Each row is a point on a tangle of strands that fork, close into loops and nearly touch. The rows are in no order.
In the rows, zero is written as 128.
Points whose rows are less than 149 apart are linked; no others are. Some points are linked to none.
fodeb: [170 139 167 111 164  98 180 142 154 187 152 141  94 159 164 119 151 102
 171 156 143 137  88 112 108 123  61 139 163 130  94 139 133 165 148  93
 104 194 108 150  69 130 144  68 155]
nodi: [170 157  87 179  73 176  92 115 159 129 154  95 135 116 113  74 105 160
  84  80 102 147 171 107 176 114 197 124 106  59 152 154 147 143 137 124
 123 119 109 147 187  82 173 158 112]
dupez: [111 117 132 102 174 102 160  92  81 179 126 150 127 138 133 154 144 160
 162 168 144 124 116 121 137 143 143 102 113 158  97 118  97 101 121 103
 107 121 130 164 127 156 146 108 153]
Sil: [212 147 160 135 160 119 126 179 150 133 164  98 117 175 126 116 146 139
 109 121 112 140 141 178 140 157 142 162 171 151 113 161 159 172 144 107
 152 171 111 155 147  41 129 152  93]
beto: [115  93 139 112 126 132 116 135 115 141 135 123 125 102 155 109 126 131
 146 100 154 147 120  93 143 148 138 131 117 133 183 163 140 136 124 115
 125 135 144 110 111 140 170 149 159]
Zas: [ 59  84 123 134 144 118 131 132  58 155 129 148 123 124 161 131 113 168
 132 135 173 127  80 109 101 147 120 110 161 139 210 150 152 116  82 119
  89  77 160 113 106 143 164 138 153]
saka: [133 150 112 143 149 126 157 123  95 112 114 156 124 118 112 151 139 143
 117 218  59 115  97 151 142 137 144 164 159 120  90 137 111 140  89 145
 155 107 141  96 169  68  75 113 154]
ger: [171 173 140 117 154  72 171 128 137 140 126 116 163 176 100 176 155 108
 190 163 113 135 178 188  99 145  72 138 106 161  66  74 115 136 146 142
 126 159  91 182  98 120 103 112 138]
Zumaf: [119 105 108  87 140 106 127 136 155  91 108 127 112 143 135 133 123  96
 128 124 164  73 128 145 119 119 134 154 123 128  71 132  97  90 157 123
 162 121 183 147 169 191  92 127 100]
zefam: [177 117 156 148 112 150  87 179 164 107 156  80 107 128 120  87 114 135
 122  77 136 142 133 117 145 143 140 156 142 147 194 155 189 174 134 135
 139 165 103 103 114  69 154 187 114]
bavik: [154 100 138 144 147 121 133 126 108 153 136 125 119 130 184  99 137 136
 101 114 156 139 117 156 109 164 131 142 163 135 161 159 185 165 103 104
 101 131  86 127  97 114 156 140 119]
zibag: [109  63  87 166 149 125 141 114  55 142 107 142 111 111 190 122 127 179
  88 171 104 117 108 169 141 136 181 167 172  94 117 179 149 142  83 121
 107  72 163 142 180 116 146 124 143]
zete: [ 96  93 164  76 155 121 137 131  99 179 134 125 133 108 138 142 127 128
 189 107 172 150 103  83 149 131  95  84  77 144 159 124 108 123 127 111
  97 154 121 136  64 172 194 113 181]
tam: [106  67 117 126  89 189  94 166 156  85 144 101 127 107 171  85 105 115
 127  91 134 135 157  97 172 124 173 160 106  78 155 168 148 129 127 127
 160 133 193 143 164 120 144 175 150]
sinid: [108 106 100 116 120 117 127  98 135  80  82 156 116 139 164 119 127  82
  99 102 166  94 108 129  96 124 137 136 150 109  78 124 112  97 148 109
 129 112 167 121 159 184  99 110  80]
dagef: [ 99 116 135  94 128 131 142 123 120 111  94 149 146 107 178 132 134  82
 125 121 148 120  88  93  99  88  80 129 140 104 129 117 128 128 140 146
 122 137 148 100  76 190 130  75 151]
Tuz: [147 162 113 146 120 162 145 101 133  68 110 127 148 110 111 124 127 123
 100 152  95 138 132 126 137 116 139 141 140  94 113  92 136 138 116 152
 156 141 129  95 152  77  73 114 122]
fubab: [137 119 128 148 119  82  71 154 154 116 162 115  91 146  89 136 128 139
 131 101 159  91 146 151 111 157 143 105 118 194 160 139 129  98 152 135
 148 128 124 108 142 150 152 186  68]
sipur: [123 140 161 136 177  69 177  91  78 224 140 116 120 153 129 165 139 130
 195 138 139 152 118 115 101 120  70 102  96 156 123 104 106 159 126 117
  50 133  71 195   4 155 167  76 156]
fusev: [ 65  39 123 120 123 148  96 177 110  78 138 115 127 128 149 132  97 127
 151 121 145  95 129 130 133 136 148 170 145 121 164 157 148 115 102 155
 159  98 212 116 175 156 120 177 159]
tafa: [133 184 137 120 101 125  89 150 151 131 139 166  98 109  64 145 143 130
 111 156 102 151 128 114 158 151 151  95 107 190 151 142  92 108 139 119
 146 149 129  87 162  79 139 153  99]
Rusem: [128 153 153 125 181  82 191 107  99 200 137 151  97 183 133 157 145 135
 181 182 133 121 110 120 114 126  86 106 138 150  60  93  90 123 156 110
 102 167 114 205  74 176 152  53 155]
kul: [167 203 163 115 133 126 163 121 134 176 124 151 139 115  95 144 170 116
 134 153 100 174 118 125 142 136 111 112 128 164 120 121 108 154 130 116
 141 169  82 114 110  74 119  93 136]
sugu: [114  82  97 124 119 119  96 154 114 107 157  84 134 146 137 102 112 135
 126  83 143 100 172 142 143 134 189 147  91 113 129 163 146 113 137 137
 149  91 142 171 158 174 157 188 125]
Bevub: [167 139 136 170  75 173  58 183 185 117 169 107  87 117  84  74 110 147
  87  90 133 150 128  94 148 148 147 148 147 134 176 145 169 147 144 131
 123 165 139  79 161  77 149 181  89]
Kuzo: [143 129 146 158 168 115 202 113 138 158 146 137 130 184 148 138 161 129
 159 214  89 127 116 200  57 139  60 130 186 144  80 109 151 142  95 124
 109 152  71 142  82  84  61  95 164]
Liki: [155 134  89 171 107 151 109 121 136 105 129 120 120 129 141  88 123 131
  72 107 126 107 161 159 140 121 179 163 160  82 123 137 151 131 140 143
 132  97 142 145 178 101 134 148  82]
Navi: [172 145 146 152 186 106 202 127  70 187 139 114 145 152 147 151 154 158
 178 155  87 154 121 134 104 130  94 130 129 131 118  97 139 177 102 136
  91 136  63 165  40 103 128  97 198]
gelem: [ 67  96  94 149 129 123 125 137  76 125 102 156 114 127 163 130 120 131
 111 135 157 103  80 132  79 138 117 140 172 137 179 162 152 112  92 147
 100  44 157  98 118 170 127 125 124]
funi: [143 139 133 105 131 132 125 115 124 156 120 125 146  96 132 113 135 122
 133 110 135 134 134  97 162 133 138 115  79 130 157 139 114 141 119 112
 127 137 108 112 106 123 155 135 143]
zazu: [197 226 129 109 139 122 159 144 143 168 114 152 138 120 115 130 180  99
  93 149  71 160 126 114 153 122 109 141 129 124  90 141  97 176 124  98
 159 150 103 137 111  85 135  76 144]
sifuf: [ 82 110  80 187  87 155  84 139 107  79 101 123 117  89 121 109  98 151
  91 104 120 109 130 140 103 126 140 156 132  99 193 124 152 114  93 182
 120  56 148  87 145 132 101 178 108]
zetaf: [ 84  97 111 143 179  94 157  99  57 155 126 148 120 151 149 159 126 174
 134 189 122  94  92 151 137 145 151 129 157 135  80 143 109 120 104 109
 103  93 149 152 145 141 135 101 142]
tuf: [154 157 139 154 206  93 206 105  84 195 145 131 132 172 136 150 160 140
 175 179  91 133 121 124 138 137 105 118 139 108  62  79 125 155 123 121
  98 144 107 195  73 123 130  49 184]
Goto: [ 84  82  89 136  96 153  88 101  96 104 100 147 138 111 174 111 109 109
  83  77 172 125 143 122 117 143 165 122 130  94 135 136 159 104 115 121
 112  69 163 150 129 195 144 129 116]
zomod: [115 146 128 146 137 140 147  83 115 128  94 149 142 108 151 132 144 116
 106 127 129 147 102 129  57 128  87 102 150 121 162 110 153 136  86 134
  82 106  85  64  62 131  94  91 117]
litu: [118 111 113 133 123 172 140 141 120 114 112 147 122  74 147 106 123 132
 115 155 104 162  95  96 136 119 130 156 135  94 169 149 140 140  85 136
 140 130 166  74 135  92 125 128 173]
gof: [140 133 114 126 143 134 139 131  91 124 129  96 170 117  84 154 125 149
 162 155  77 132 181 137 159 131 176 141  68 132 128 100 120 139  95 156
 153 109  88 150 134  95 136 172 160]
bever: [154 128  98 130 150  99 156 133  81 143 121  95 142 116 152 119 155 142
 116 134  97 124 137 134 132 128 158 174 105 113 132 158 142 148 100 130
 125  84 110 147 103 142 162 136 150]
pelat: [118 170 141  96 154  84 149 154 103 190 117 116 130 124 101 162 163 137
 163 177 108 122 104 104 131 115  83 129  83 175 144 142  92 138 142 144
 108 139 115 138  54 155 163 108 151]
por: [103  85  89 164 132 164 156 106  78  61  88 126 147 115 162 116 107 147
 105 132 124 145 112 129  95 110 126 149 166  84 144  96 165 134  67 153
 123  74 144  94 120 132  63 126 153]
muti: [148 116  95 172 129 148 126  85  62  90 115  77 162  95 146 123  99 179
 107 102 117 153 154 167 123 105 163 111 130  89 132  81 171 157  78 158
 110  90  76 146 112 121 117 165 142]
mefiv: [109 126 178 108 153 121 162 124 129 147 152 158 130 152 116 152 130 143
 180 183 132 123 100 148 110 154  84  91 159 183 129 106 138 111 120 120
 115 169 105  93 106  98  98 109 150]
rula: [107 153  68 191  66 165  63 131 145  85 131 128 105  94  86 113 105 137
  90 135  83 113 163  99 152 111 182 144  99  86 135 141 102 106 136 154
 126  74 144  96 197 110 128 169  90]
pap: [136 128  84 177  82 164 103 108 127 122 130 121 128 107 163  81 104 151
  82 109 109 141 165 150 171 114 204 137 113  62 133 155 151 146 111 116
 120  88 125 148 192  96 155 171 115]
Rivan: [194 167 143 162 165  94 148 104 130 154 135 140 138 160 152 125 153 151
  81 119 124 140 131 206 120 146 138 123 182 149 102 143 144 164 121  95
 117 122  85 149 149  81 126 116 103]
fev: [ 91  57  91 133 121 116  98 130  81 121 126 107 147 125 170 104 106 133
 124  80 166 120 154 141 129 140 168 151 106  97 130 148 168 129 108 124
 118  72 134 170 128 166 162 164 141]
foz: [147 129 145  75 121 145 123 150 158  95 131 113 138 127 103 136 126 103
 156 127 128 126 151 115 176 118 145 127  96 131  86 106 111 110 169 146
 188 171 148 135 158 141 134 135 147]
Fif: [130 214 166 111 121 118 152 131 148 181 104 167 128 134  84 170 176 122
 147 178  90 152 116 140 113 146  67  94 113 204 130 112  94 130 124 138
 117 179  79 111  79  86 106  92 135]
Lufiv: [132 147 140 163 160 108 187 120  76 193 137 117 116 123 148 130 141 154
 147 169 105 146  79  95 116 109  97 137 132 127 160 130 144 175  96 116
  85 113  96 124  39 116 148  94 185]
rusep: [ 88  95 143  79 149 124 145 161 113 153 142 138 104 110 136 132 126 130
 166 181 126 110  74  71 166 117 115 140 124 118 131 157 106 117 153 128
 142 152 187 125 111 159 176  93 187]
bosul: [ 98 110  51 197  80 168  82 130 126  73  93 124 117  90 139 107  99 144
  98 131  93 110 162 134 136 106 177 168 110  68 164 150 129 114 104 156
 116  52 170  95 190 148 112 161 122]
gupo: [ 84  76 105 115 105 134 106 110 104 141 110 169 111 111 189  92 123 114
 101  95 184 134  94 107 104 139 152 121 144 129 139 164 149 112 120  90
 108  99 177 143 128 177 152 121 113]
bot: [109 106 146 130 130 143 116 106 123  79 137 111 155 151 116 145  91 118
 140 117 153 114 151 148 113 147 112 125 154 127 130  70 146 122 120 162
 149 142 108 120 117 141  86 164 121]
ful: [184 184 137 132 158  95 179 132 125 124 125 121 176 166  80 171 155 129
 156 155  81 141 178 200 124 158 114 137 122 140  60  75 127 156 124 134
 143 150  94 190 139  69  97 116 148]
berig: [116  89 182 117 131 149  97 154 138 116 168  90 156 129 116 135  94 134
 172  59 159 158 133 120 136 151 102 107 134 148 199 103 176 147 124 138
 136 184 103  86  92 121 133 191 141]
Sor: [ 88  77 113 154 116 144  78 173 138  54 154  83 126 148 109 124  84 143
 126 121 119  94 154 135 152 131 172 180 144  96 150 138 146 123 116 178
 166 115 183 119 183 133 108 206 122]
sasa: [159 125 119 168 136 132 139  96  99 125 125  99 149 114 149 118 117 153
 102 109 132 151 134 166 108 143 137 134 152 108 155 105 179 166  87 139
 103 111  73 119 104  92 124 163 127]
guga: [ 79  72 123 142 143 166 158 118  81 121 118 180 107 117 161 111 126 149
 121 177 141 126  48  97 106 132  99 146 189  89 153 130 140 128  78 121
 109 107 196 101 146 112 106  96 171]
Tov: [139 155 166  85 125  94 144 104 190 160 110 161 118 138 140 151 153  87
 143 124 158 145 110 143  85 114  52  81 145 170  91 110  83 108 180 108
 114 172  88 132  94 162 116  66 105]
muzo: [169 183 122 101 124 113 148 138 143 157 114 147 125 117 137 111 176 108
  98 141 103 126 122 104 149 109 140 143  99 127  88 159  86 129 149 103
 153 132 141 132 144 116 156  85 135]
favo: [ 96 122 164  65 131 104 138 169 141 177 126 139 108 112 141 146 131 136
 161 166 144 129  56  88 144  87  63 119 130 142 123 153 106 135 174 142
 130 178 147 113  69 177 168  73 161]
Bala: [148 150 117 160 153 150 178  91  99  97 113 133 142 112 128 148 134 154
 118 178  77 143 111 167 124 119 138 137 156  94 107  87 143 141  81 152
 138 121 110  98 154  68  45 115 146]
Pani: [ 86 154 139 119 155 127 176  81  77 135  75 149 133 118 128 172 149 137
 165 172 100 135 124 106 114  99  87  86 112 139 108  85 103 110 137 151
 102 121 134  99  79 165  83  48 148]
lupeb: [114 116 114 148 132 164 167  90  82  98  87 127 141 103 162 120 125 135
 112 134 125 163  86 119  76 114  95 118 162  94 160  92 174 145  77 158
 101 103 120  83  74 121  72 102 149]
bafum: [ 99 114 150 146 168 122 191 103 101 143 142 134 153 172 121 161 132 149
 162 197 119 117  96 178  90 157 100 109 174 150 101 103 156 127 101 135
 106 135  93 121 104  96  70 112 156]
ginu: [180 168 139 125 136  88 149 151 143 124 141  88 160 156  81 162 145 102
 167 118 100 133 174 161 107 148 101 156  89 146 119  95 126 151 156 169
 141 154  75 174  77 120 137 150 130]
Bizog: [198 167 127 100 117 111  98 196 198  97 162 108  98 175  73 123 136 106
  93 129 114 107 142 140 172 119 151 150 125 136  68 161  87 111 179 107
 200 154 168 168 202  87 140 130  91]
pumu: [107  97 106 150 100 118  92 116 150  79 111 151 101 140 142 119 103  95
  79 101 173  75 106 161  75 147 126 146 178 130 108 127 141  94 138 140
 129 108 154 111 162 149  77 138  47]
bezuz: [119 140 138 143  78 159  68 166 176 120 139 127  95  79 114  93 110 124
 104  77 133 143 112  82 136 130 127 130 107 140 210 149 136 125 145 128
 133 155 138  57 136 122 160 181  98]
mal: [117 124 137 109  77 170  68 146 173 143 146 121 114  77 122  95 117 144
 137  46 151 163 125  85 173 119 137 101  61 133 203 162 132 134 147  83
 121 151 116  85 122 144 174 166 125]
sutu: [212 176 154 147 153 111 144 148 155 160 169 120 142 164 114 135 141 138
 115 123  80 142 149 197 121 158 118 138 166 155 111 128 148 164 124 109
 148 160  62 151 150  54 110 135 105]
fuzor: [168 176 127 130 115 155 134 110 174  75 127 135 151 138  83 133 124 100
 108 129 107 112 137 119 132 120 119 147 153 103  90  86 117 128 162 144
 161 171 125 130 167  97  80 111  91]
vupub: [104 163 108 109 103 150 115 101 148  87  78 134 143 102  97 141 121  96
 118 117  98 117 151 102 140  90 124 118  78 112 102  92  87  98 166 155
 144 127 144 102 138 173  93 109 113]
mebi: [162  94 159 129 132  82 121 134 147 148 151 134 109 161 166 111 133 124
 110 112 187 135 118 165  87 161 118 106 179 174 128 160 159 134 136  78
 120 140 106 136 114 139 141 120  94]
ropu: [169 167 148 148 155 125 172  89  93 126 119 105 174 120 107 152 139 151
 145 135  92 166 152 168 116 127 112 119 114 133 121  57 145 156  96 159
 110 132  54 135  83  85  79 121 159]
Kuvan: [118 112 169 108 176  84 152 105  95 213 144 122 116 146 140 139 129 132
 190 118 171 141 109 102 119 132  85  97 121 160 141 107 123 137 128  99
  82 151 101 167  42 164 180  99 166]
zafa: [189 155 103 171  88 158  87 173 164 135 174  82 118 145 113  75 114 152
  78  92 105 131 178 131 167 120 184 156 126  90 135 184 161 158 146 121
 138 121 106 165 177  75 178 182  97]
somol: [ 59 109 128 113 139 135 144 145  94 150 115 137 126 105 169 129 121 120
 140 141 157 129  56  61 108  88  73 122 141  95 176 137 118 137 117 144
 100 109 172 108  70 202 165  84 177]
keso: [115  71 116 135 102 182 106 151 141 102 125 141 114  88 171  89 106 120
 107 122 131 148 123 104 146 142 153 164 139 101 169 169 145 117 109 118
 145 135 199 117 177  96 141 150 137]
rikiz: [196 190 135 149 121 118 134  87 184 127 122 132 149 147 109 122 130  96
 109  81 145 137 172 156  95 115  98 110 142 126 105  81 121 139 165 125
 118 152  79 147 115 128 112 103  66]
visem: [103 193 161 105 140 115 170  94 134 173  96 161 136 137  99 169 159 122
 169 193  96 140 110 127 105 118  66  89 117 168  98  91  86 106 143 150
  98 169 104 111  78 126  89  59 133]
Lat: [101 104 104 176  94 145  79 141 142  82 119 130  99 125 131 115 109 112
  79 110 140  87 112 153  91 144 124 161 153 121 173 128 172 108 119 180
 121  92 162  80 150 147 110 168  69]
koriv: [185 110 156  97 162 116 139 164 146 130 153 107 127 151 153 111 139 123
 126 120 139 124 132 141 149 150 147 160 145 138 103 164 162 142 143 108
 150 175 139 157 142 107 148 135 133]
vele: [161 190 164  96 115 101 140 100 192 141 111 141 135 129 103 146 146  87
 142 101 142 157 169 152 101 112  77  88 116 156 103  73 102 126 187 141
 127 168  77 141  98 133 116  90  99]
Doked: [178 167 134 131  96 129 117 101 186 122 112 128 140 126 125  93 125  81
  90  67 162 140 140 111  94 107  95 112 137 116 137 115 136 139 167 119
 114 161 101 115 105 130 123 117  73]
guzo: [179 166 105 125  70 140  84 157 199 140 156 113 118 122 100  83 133 116
  88  73 123 125 158  93 163 104 161 121  84 133 120 172 114 130 175 110
 151 133 126 134 166 129 169 156  85]
Vopob: [ 77 136 128 102 143 118 155 113  98 121  68 147 135 107 139 164 143 104
 146 156 125 118 107  84 108  75  93 111 101 126  99 114  80 118 153 148
 113 114 151 105  88 206 112  56 146]
zogiv: [105 100 101 143 117 149 108 145  93 100 154  81 177 106  80 146  95 165
 173 119  88 132 182 130 167 123 175 146  79 106 173 103 131 121 113 164
 148  96 105 125 146 100 141 227 152]
divil: [ 42  59  90 144 128 147  95 143  95  63 102 129 140 116 134 133  78 133
 132 137 137  95 123 134 135 121 153 172 152  86 140 141 131 114  90 139
 145  56 206 108 196 159  77 159 149]
Sado: [187 197 170  96 109 111 138 138 205 132 126 129 155 138  57 154 132  93
 142 119 117 148 166 148 147 120  86 108 106 144  86  83 102 133 182 151
 166 191  98 154 130 107 127  94 106]
kuv: [101 138  95 136 120 123 124 113 109 127  85 146 115  93 151 122 149 124
  97 128 124 114 108 103  97 123 126 145 121 133 177 144 125 117 109 139
 106  77 150  74 112 153 129 124 113]
bevu: [103 115 121 121 151 133 161 127  63 175 109 118 136  93 156 126 134 151
 167 139 120 135  76  67 115  98  92 133 113 108 187 133 135 149  90 131
 101  94 121 115  51 158 154 101 192]
miz: [132  93 142  86  88 142  61 189 190  94 147 110  84 122 142  81 121  99
 119  44 170 113 130 120 147 126 151 113 119 146 149 169 144 118 181 120
 165 170 184 126 150 178 158 169 114]
fesim: [ 89 109 110 142 151 114 155  78  93 121 107 183 112 129 145 155 135 142
 108 178 122 102  81 150 130 138 147 129 173 130  72 129 105 110 116  91
 106  91 159 115 183 123 101  93 103]
bivoz: [ 78 119 140 116 117 132 114  76 153  95  92 169 132 129 118 153 110  87
 116 112 180 123 121 124  97 122  86  68 138 151 102  78 100  84 150 128
 105 135 112 100 121 172  72 118  80]
fasav: [ 77 142 150 127 112 137 107  61 138 113  95 151 140 123 151 152 123  87
 124  81 169 136 125 115  66 114  66  69 126 133 156  74 122 108 137 143
  86 121  90  95  71 182  89 111  88]
segu: [143 157 155 128 105 135 125  72 168 138  98 141 138 110 140 113 123  87
 116  68 151 160 126 119  99 113  71  89 136 126 169  96 130 136 146 117
  93 159  73  97  68 136 122 109  99]
vuni: [154 183 109  67  97 103 111 153 158 156 129 120 129 116  80 141 160 112
 136 130 118 127 159 111 163 109 139  95  42 176  99 144  58  91 163 110
 159 123 119 162 154 145 152 122 114]
Gepa: [113  93 163  58 154  95 131 122 109 169 137 102 140 121 116 154 134 127
 188 103 167 135 140 116 144 134 118  74  66 176 122 126  86  90 162 124
 121 137 107 165  93 193 170 123 148]
Tamor: [116  97 147 129 151  74 138 117 112 183 151 156  89 165 169 131 142 136
 123 152 180 119  91 150  81 154 127  98 176 176 108 152 132 108 121  86
  91 124 123 148 110 147 144 100  96]
sefu: [150 140 154 144 171 111 190 120 140 172 150 136 110 174 157 122 148 111
 165 181 103 126  96 137  78 121  40 139 185 115 105 116 151 159 116 121
  99 172  81 134  51 110  99  70 163]
tez: [ 62  39 133 100 127 139  94 158 133  83 122 144 100 145 161 121 104 110
 131 115 179  92  97 125 130 148 137 150 160 124 123 155 134  85 124 114
 157 107 220 129 156 180 106 135 139]
Bavi: [ 92 132 131  81 143  99 122 112  99 141 107 107 152 122 109 172 128 136
 173 123 144 110 163 123 137 125 123  83  53 170 124 103  86  84 137 134
 123 113 112 141 109 190 134 129 126]
Mugab: [142  83 153 139 117 162 108 190 162  77 142 121  73 143 153  95 114 101
 108 111 154 114 105 145 121 158 118 166 190 135 165 173 189 129 144 148
 137 168 190  94 155  89 110 145  93]
bige: [118  75 166 124 143 155 122 115 112 100 154 102 154 147 128 137  94 135
 159  82 176 144 131 136 110 165 116 116 161 120 157  80 184 137 101 148
 127 154  96 122  96 112 108 176 144]
fodo: [102 125 109 127 124 126 116 127 120 132 122 167 112  93 126 146 145 148
 122 192  94 132 128 116 164 133 176 142 110 139 139 177  93 114 112 113
 149  94 163 105 186  96 136 134 146]
zuk: [157 151 157 113 171  97 160  86 121 168 129 151 132 159 123 144 151 148
 149 160 134 123 140 158 126 145 121 109 134 157  86 112 100 128 133  98
 129 142 104 161 133 128 120  96 126]
nogi: [138 166 113  84  81 112  89 165 165 159 134 108 108 108  97 110 142 131
 128 103 127 136 163 111 160 107 165  99  44 166 148 176  95 103 166  95
 152 129 119 125 147 145 181 158 111]
zadam: [193 195 144 153 158 108 185 126 104 169 115 116 175 130  89 172 165 142
 153 137  56 164 166 188 127 142 131 125 112 150  89  69 127 173 109 147
 125 142  55 187  96  67  96 110 157]
kone: [ 65 111 156  88 142 137 139 159  98 136 134 135 147 109 121 163 119 145
 171 150 139 125  96  94 131 119  80 113 122 150 197 120 130 122 103 157
 125 125 148  82 101 143 143 136 179]
fovop: [ 69  65 115 122 123 142 115 152  77 160 144 120 134  97 168 107 118 156
 148  92 156 161 108  85 130 140 128 131 109 110 232 175 153 133  72 113
  96  85 153 118 112 133 174 160 184]
zigit: [212 196 154  94 110 113 110 193 213 122 156 122 124 166  63 134 143  94
 118 110 120 133 148 148 149 127 112 130 126 158  80 130 102 131 186 117
 191 190 126 170 161  78 134 113  96]
moki: [133 110 111 162  96 164  94 151 126 126 180  73 140  96  97 103 102 175
 142  99  89 147 174 120 169 123 194 135  72 101 168 127 142 142 107 138
 131 111  83 141 153  70 168 227 144]
div: [ 81 127 168  85 132 124 142  75 147 148  99 175 110 139 140 163 129  97
 143 146 180 132  99 118  88 118  69  58 144 169  88  92  80  79 151 105
  95 158 112 115 100 158  91  74 109]
Zudav: [ 69  62  80 163 141 148 114 115  64  59  81 135 143 126 146 134  91 130
 114 134 139  99 108 148 108 127 146 176 171  92 116 122 159 128  83 146
 132  52 175 112 155 161  66 124 134]
demu: [193 174 139 128  99 128 104 127 185 148 161 138 131 138  85 110 127 132
  90  94 127 139 157 125 158 134 158  90 123 138 120 130 110 127 163  84
 144 154 112 147 196 101 163 135  84]
bevak: [132 140  99 110 107 125 120 120 134 149  98 135 112  98 156 111 146 111
  98 125 126 120 127  96 138 110 158 120  87 122 134 165  89 114 143 105
 126  97 147 112 140 160 154 116 119]
Penan: [128 145 100 140 134 136 146 134 112 108 104 153 119  95 106 144 154 121
 105 198  62 129 117 114 163 113 173 170 118 104  97 156  84 129 109 140
 155  99 171 101 172  93 112  94 146]
kib: [ 84  68 123  91 149 116 134 132 112 122 123 154 117 132 161 118 123 125
 145 157 158 106  88 102 137 118 137 144 145 119  97 147 109  94 127 106
 151 130 205 134 151 180 145 102 162]
Gogag: [153 136 127 100 137 106 129 164 128 110 143  82 157 133  88 153 134 124
 165 120  96 103 175 147 136 136 143 161  68 132 113 101 128 137 134 171
 156 128 103 149 112 122 141 169 145]
Nabu: [132 104 119 151 172  93 155 129  69 148 139 133 124 143 160 143 138 183
 132 173 108 106 109 193 143 146 176 154 173 123  75 161 145 135 106 115
 133  97 140 155 169 101 140 132 138]
mifen: [128 141 142 130 151 115 163  73 139 134 104 176 127 142 134 147 144 115
 108 158 130 114 106 158 114 134 119 100 169 149  84 109 100 108 130  93
 111 136 118 118 150 117  95  89  94]
Fima: [107 107  95 167  95 169  92 158 131  64 151  75 145 118 101 114  87 159
 134 122  86 113 189 106 161 102 176 174 112  69 152 106 141 130 103 186
 154  96 143 127 162 127 115 208 141]
vusag: [153 138 105 138  90 171 102 149 166 101 122 135 111  98 132  90 129 103
  68 125 104 138 139 109 144 123 164 171 135  92 130 166 136 144 127 128
 146 129 166 111 174  81 134 138 116]
biti: [108 141 127 151 161  98 170  58  86 173 103 163 122 165 158 144 154 129
 131 168 135 128 106 119  76 126  89  84 160 143 108 103 118 129 118 112
  63 104 103 137  55 160 111  51 128]
Pigo: [133  96 104 139  75 192  90 176 178  83 166  81 111 121 143  84  96 135
 110 122  93 155 183  93 196 105 196 173  95  69 140 186 133 142 127 131
 161 126 177 151 187  89 151 177 157]
zozik: [158 129 116 139 109 125 105 102 154 115 150 124 131 144 116 105 110 127
  97  77 161 118 156 141 134 143 166 120 146 124 128 134 147 129 136 110
 143 141 118 145 171 118 145 157  81]
bap: [171 166 109 132 119 125 120 166 163  92 145 121 125 146  82 130 136 124
  92 140  96 107 156 157 174 123 168 165 119 104  64 149 106 124 159 118
 187 121 147 174 214  91 122 129  98]
rak: [117 110 181  98 107 143  72 148 159 129 147 112 138  88 102 121 107 132
 169  38 154 157 123  93 157 139 108  91  88 153 199 126 151 152 143 119
 133 194 108  83  83 145 168 171 127]
sodi: [102 171  70 156  73 150  90  99 139  76  99 126 121 100  93 115 113 121
  95 116  94 112 163 102 141  84 164 113  77  95 127 112  87 113 153 146
 130  82 145 101 172 163 107 143  83]
tiko: [157 124 153 108 159 115 164 141 140 155 148 143 114 151 152 106 151 114
 137 152 139 128  82 115 130 137 114 149 168 126 102 155 141 133 137  97
 138 170 144 138 116 119 138  90 142]
gabup: [ 88  82 158 106 130 120 125 134 150  85 135 137 136 146 115 145 108 111
 142 134 164  84 112 144  99 142  89 124 163 148 134 104 143 103 123 152
 152 156 147  82 119 145  81 146 108]
vigom: [152 142  98 130  70 184  86 175 187  92 162  90 114 136 112  96 105 109
 103 134  95 127 184  97 191  91 187 161  74  81  91 174  92 131 159 120
 172 130 168 158 211  85 143 148 135]
ramo: [195 184 115 143 103 147 129 121 186  87 145 129 135 166  84 112 121 114
  76 111 119 120 152 135 151 102 149 137 168  79  70 117 117 137 167 120
 157 140 143 172 215  81 117 109  76]
nuveb: [128 168 111 105 141  97 139 111 109 157 109 123 152 124  89 161 162 129
 138 147 110 123 173 133 148 116 147 111  44 163 108 110  76 101 146 125
 128 103 114 156 135 158 134 117 122]
Taguv: [ 73  84 169 105 153 111 121 120 131 123 153 151 135 171 120 171 116 133
 159 145 177 117 112 168  90 170  96  73 166 196 130 114 129  92 125 117
 124 148 109  98 127 134  91 141 115]
Bulof: [ 94  88 145 111 136  94 113 119 110 172 131 166  86 131 173 126 131 131
 111 116 202 127  79 100 103 151 130  95 157 167 144 158 130  96 120  86
  94 122 152 149 105 183 166 108 112]
vimun: [116  99 110 100 120 104  85 141 145  91 140  97 130 153  98 126 102 114
 128  97 154  67 160 140 138 132 155 135  92 136  88 124 114  91 147 134
 171 115 157 158 167 202 125 171 105]
bis: [133 128 105 164  81 179  77 114 152 122 186  85 136 121 108  89  89 173
 126  61 127 130 176  92 175 129 184 109  86  76 155 126 148 127 130 128
 102 134 105 145 159 108 171 192 118]

A tip is a point with one link. Name the tips that can be reached along the links from each point below, in the order of the rows.
zuk: zibag
mal: zefam, Rivan
sodi: muti, vupub
Sado: fodo

How many points has the smallest loop of links through each point below? Write - if it is on no loop.
beto: 7
zuk: 5
bivoz: 8
Liki: -
koriv: -
